A landscape with many valleys, sampled at points; each row gives a point and its height.
From any point a ball takes the steepest step (drop divided by distance) to one of its 4 nearest points. It stops when none of these is lower. Distance is the straight distance between rows; heights are no part of it.
Ruda: -6; 31; -43; -29; 29; 41; 11; 36; 9; -19; -2; 12; 14; -50; 41; -20; -28; 24; -35; 42; 30  height 358
negi: -22; -47; -6; -10; -48; -35; 8; -26; 7; -12; 9; 28; 45; -6; 30; -1; -5; -8; -26; -21; 37  height 683
fir: -10; -34; 2; 43; 0; 41; 22; 44; 21; -34; -8; -20; 28; 4; 34; -3; -23; 19; -1; -36; 12  height 390
dokeg: -6; 6; -23; -16; 31; 9; 22; 8; 12; 26; 4; 11; 20; -20; 41; 13; -3; 5; -26; 2; -2  height 433
tepus: 31; 35; 3; 10; 25; -1; -10; 3; -22; 27; 0; -11; -4; 9; 2; 7; 11; -7; 21; 60; -18  height 285
bolak: -12; -38; 2; -6; -14; -18; 6; -12; 17; 22; 8; -6; 27; 10; 25; 22; 6; 2; -7; -28; -3  height 125
zoga: -18; -54; 16; 54; -14; -11; 6; 8; 7; -59; -23; -5; 24; 16; -20; -31; -45; 31; -29; -45; 10  height 773
dezu: 2; 29; -12; -16; -13; -1; -6; 12; -61; -2; -1; 17; -31; 2; -77; -4; 6; -63; 12; -4; 4  height 443
Vobo: 12; -32; 26; -1; 5; -14; -17; -13; 29; 49; 0; -6; -9; 12; -21; 7; 5; 23; 12; -51; -30  height 230
vud: -9; -38; 11; 41; -16; -10; 21; 20; 14; -42; -28; 1; 32; 23; 33; -27; -25; 8; -27; -36; 20  height 547
meze: -16; -10; -21; -22; 7; 13; 16; 16; 18; 19; 16; 32; 41; -21; 39; 7; -9; 20; -29; -4; 31  height 381
Nid: -5; -11; -28; -4; 10; 19; 21; 35; 29; -12; -5; 14; 42; -32; 46; -4; -33; 24; -32; -6; 34  height 325
zeda: -13; -39; 9; 10; -8; 0; 3; -7; 27; 1; -7; -9; 38; 14; 7; 0; -33; 16; -17; -36; -15  height 447
megud: 20; -1; 48; -3; 11; 17; -17; -1; -15; 38; -16; -10; -39; 20; -62; -1; 20; 9; 27; -7; -24  height 49
monas: 1; -46; 36; 7; -21; -43; -15; -28; 41; 8; -5; 0; -11; 15; -27; -10; 9; 35; -2; -53; -7  height 46
ziz: 1; 10; -26; 13; 14; 60; 25; 40; 26; -15; -9; -20; 15; -14; 43; 1; -31; 26; -18; -9; 17  height 250
kem: 9; 36; -15; 32; 12; 24; -19; 10; 14; 8; 0; -45; -24; -11; 21; -13; -4; 0; 3; 66; -25  height 583
Fof: 1; 3; -19; 21; -22; 26; 28; 60; -9; -44; 8; 26; 50; -10; 42; -12; -33; 38; -32; -17; 82  height 577
Rotu: 7; 13; 0; 0; -10; 2; -9; 0; -42; 19; -10; -8; -45; 30; -75; 11; 16; -44; 27; 4; -8  height 154
Fetik: 10; 15; 21; 2; 10; 12; -9; -6; 3; 51; -6; -27; -32; -5; -22; 1; 2; 4; 31; 11; -26  height 181
pobi: 11; 38; -30; 4; 20; 53; 11; 22; 17; 16; -12; -16; 4; -32; 31; -11; -24; 0; -7; 31; -10  height 303
lazin: -13; 17; -22; 7; -15; -7; -11; 9; -61; -24; 14; 4; -21; 13; -86; 9; 2; -55; 16; 28; 17  height 383
rumer: -12; 17; -30; -3; 2; -4; -15; 18; -74; -28; 25; 13; -28; -3; -66; 2; -14; -50; 13; 31; 10  height 523
medek: 4; 32; 24; -22; 4; -7; 7; -3; -18; 20; 1; 5; -16; 20; -23; 18; 18; -19; 23; -9; -19  height 207
rikod: -4; -8; 29; -28; -27; -18; 4; -20; -10; 15; -3; 12; -20; 14; -35; 20; 33; -5; 23; -65; -12  height 223
pep: -8; -32; 7; -23; -27; -30; -7; -39; 4; -1; 23; 28; 36; 1; 23; 6; 15; 7; -22; -26; 20  height 528
ditof: 21; 49; -39; 28; 14; 55; 11; 6; 18; -10; 0; -30; -32; -42; 22; -18; -33; -14; -11; 62; -12  height 454
Zuk: 3; -43; 23; -1; -60; -50; 4; -47; 14; -30; 2; 6; 11; 17; 2; 5; 31; -3; -11; -50; 13  height 86
Niv: 10; 35; 11; -9; 0; 2; -11; -2; -54; 14; -15; 0; -25; 12; -70; 17; 15; -47; 32; 15; -8  height 228
Timez: -10; -56; 24; 7; -24; -45; -6; -48; 31; -15; -26; -6; -3; 10; -14; -8; 10; 27; -22; -40; -4  height 334
sez: -3; -38; 34; 6; -40; -37; -21; -44; 26; -26; -12; -5; -8; 21; -14; 7; 34; 15; 10; -57; 14  height 505
Sozon: -20; -16; 35; -29; -23; -28; 11; -21; 13; 3; 2; 11; 18; 12; 3; 7; 23; -9; 3; -30; -14  height 375
lari: -7; 2; -27; -24; 16; 21; 22; 15; 7; -4; -4; 30; 19; -15; 43; -1; -30; 14; -30; -8; 22  height 384
peti: -7; -16; 2; 46; -12; 37; 27; 47; 16; -48; -2; -3; 33; 28; 40; -18; -24; 24; -3; -24; 43  height 450
bam: -10; -17; 14; -52; -38; -22; 16; -12; -18; -28; 21; 21; 1; 11; -13; 37; 51; -19; 28; -53; 4  height 344
rud: 3; 35; -18; 2; 44; -10; -39; 10; -36; -30; 34; 18; -25; -2; 23; -22; 11; 8; 19; 70; 6  height 319
Pebe: 13; 52; -30; 14; 27; 21; -9; 9; 8; -13; 16; -2; -26; -31; 30; -37; -7; 15; -7; 78; -10  height 399
novo: 17; 23; 5; 22; 12; 24; -19; -11; 1; 25; -18; -38; -20; -3; 2; -8; 5; 2; 26; 48; -40  height 395
nul: 4; 24; -17; 1; 26; -13; -20; 0; -50; -9; 23; 7; -11; 9; -28; 0; 18; -38; 11; 46; -8  height 260
Met: 1; -4; 32; -26; -11; -2; -5; -12; -11; 24; -10; 8; -36; 18; -47; 13; 17; -29; 22; -43; -18  height 155
fibil: -2; 33; -37; 0; 17; 61; 27; 45; 25; -10; 2; -18; -1; -39; 44; -4; -13; 3; -19; 30; 20  height 127
Lilut: -1; -21; 4; 8; -2; 16; -3; -2; 39; 40; -19; -30; 0; -1; 5; -14; -20; 17; 1; -36; -20  height 111
Let: -15; 19; -23; -33; 40; 11; -8; -6; 5; 7; 14; 34; 15; -39; 42; -1; -11; 8; -3; 32; 19  height 411
Nak: 22; 27; 15; 10; 13; 6; -15; -4; -46; 22; -13; -32; -37; 19; -41; 10; 13; -20; 29; 38; -18  height 248
Nonod: -8; -27; 18; -37; -28; -33; 2; -15; 6; -1; 8; 10; 1; 19; -24; 29; 42; -12; 15; -46; 6  height 142
liga: -1; 2; 8; -30; -2; -22; 4; -3; 1; 19; 9; 15; -1; 6; -6; 23; 31; -10; 22; -16; -5  height 251
manu: -1; 21; 8; -44; 1; -16; 7; -7; -19; 16; 20; 27; 7; -6; 15; 29; 20; -30; 5; 0; 0  height 321
ronez: 18; 53; -28; 25; 15; -5; -22; 7; -4; -4; 24; -23; -33; -2; 14; -1; -15; -5; 19; 77; -11  height 479
semup: 3; 43; -22; 9; 24; -24; -18; 27; -56; -28; 36; -6; -34; 11; -14; 1; -3; -18; 32; 75; 7  height 294
betap: 0; 6; 10; -13; 1; 5; -4; -7; -4; 26; -2; -5; -15; 9; -22; 13; 24; -20; 20; 3; -23  height 224
sinob: 5; 30; -11; -22; 29; -13; -16; -8; -19; 17; 15; 23; -11; -22; 29; 4; 14; -14; 13; 36; -12  height 363
bim: 4; 32; -1; -17; 25; 0; -1; 0; -41; 11; 4; -4; -12; 15; -13; 16; 22; -19; 6; 42; -17  height 236
lif: 20; 41; -28; -5; 35; 0; -7; 3; -9; 4; 9; 15; -13; -23; 23; -21; 10; 13; 9; 79; -2  height 340
Kido: 13; 24; -21; -7; 25; 27; 1; 8; 13; 17; -6; 6; 4; -34; 38; 3; 2; 2; -7; 56; -15  height 385
Lup: -8; -47; 13; 44; -11; -15; 1; -3; 38; -10; -24; -12; 28; 15; -16; -20; -32; 32; -24; -36; -10  height 568
Fup: 7; 3; 2; 25; 24; 36; 19; -2; 18; 36; -20; -44; -6; -10; -3; -8; -10; 3; 6; 0; -33  height 416
bevok: -3; -39; 41; 11; -25; -42; -35; -58; 41; -20; 1; 9; -22; 6; -36; 6; 35; 28; 1; -54; 2  height 386
Tad: -4; -22; -16; 12; -2; 24; 19; 31; 22; -12; -12; -7; 29; 1; 41; -10; -32; 15; -18; -14; 21  height 312
guna: -12; -57; 11; 32; -5; 2; 20; 25; 17; -18; -7; -21; 27; 23; 26; -18; -42; 27; -32; -45; 6  height 546
Ved: -4; 33; 0; -37; 12; -13; -9; 1; -53; -4; 13; 26; -14; 2; -34; 3; 20; -35; 22; 16; -7  height 292
nune: -1; -33; 23; -3; -49; -48; 1; -41; 16; -18; -9; 9; 29; 19; 9; 8; -1; 8; -35; -29; 2  height 686
leme: -4; -50; 31; 37; -36; -65; -20; -69; 31; -26; -8; 2; -5; -1; -33; -17; 9; 36; -27; -48; 6  height 164
Nub: -3; -7; -5; 2; 2; 27; 8; 6; 27; 17; -2; -4; 26; -2; 31; 2; -13; 9; -19; -15; 2  height 389
miseg: 10; 10; -1; -14; 18; 9; 11; -4; 3; 37; -15; -8; 7; -12; 2; 6; -3; -5; 19; 20; -32  height 279

Call two points neighbours if one is among the 4 nearest of the other. Go from one point of each pair to the other, from neighbour to neighbour, staying as low as possible. Name the highest point that can't be avoided.
megud and Nonod | rikod
fibil and megud | Kido
monas and Lilut | Vobo

Where does a ball stop that starts at each point below?
vud | fibil
meze | fibil
lari | fibil
Fof | fibil
manu | megud
kem | megud
Ved | megud
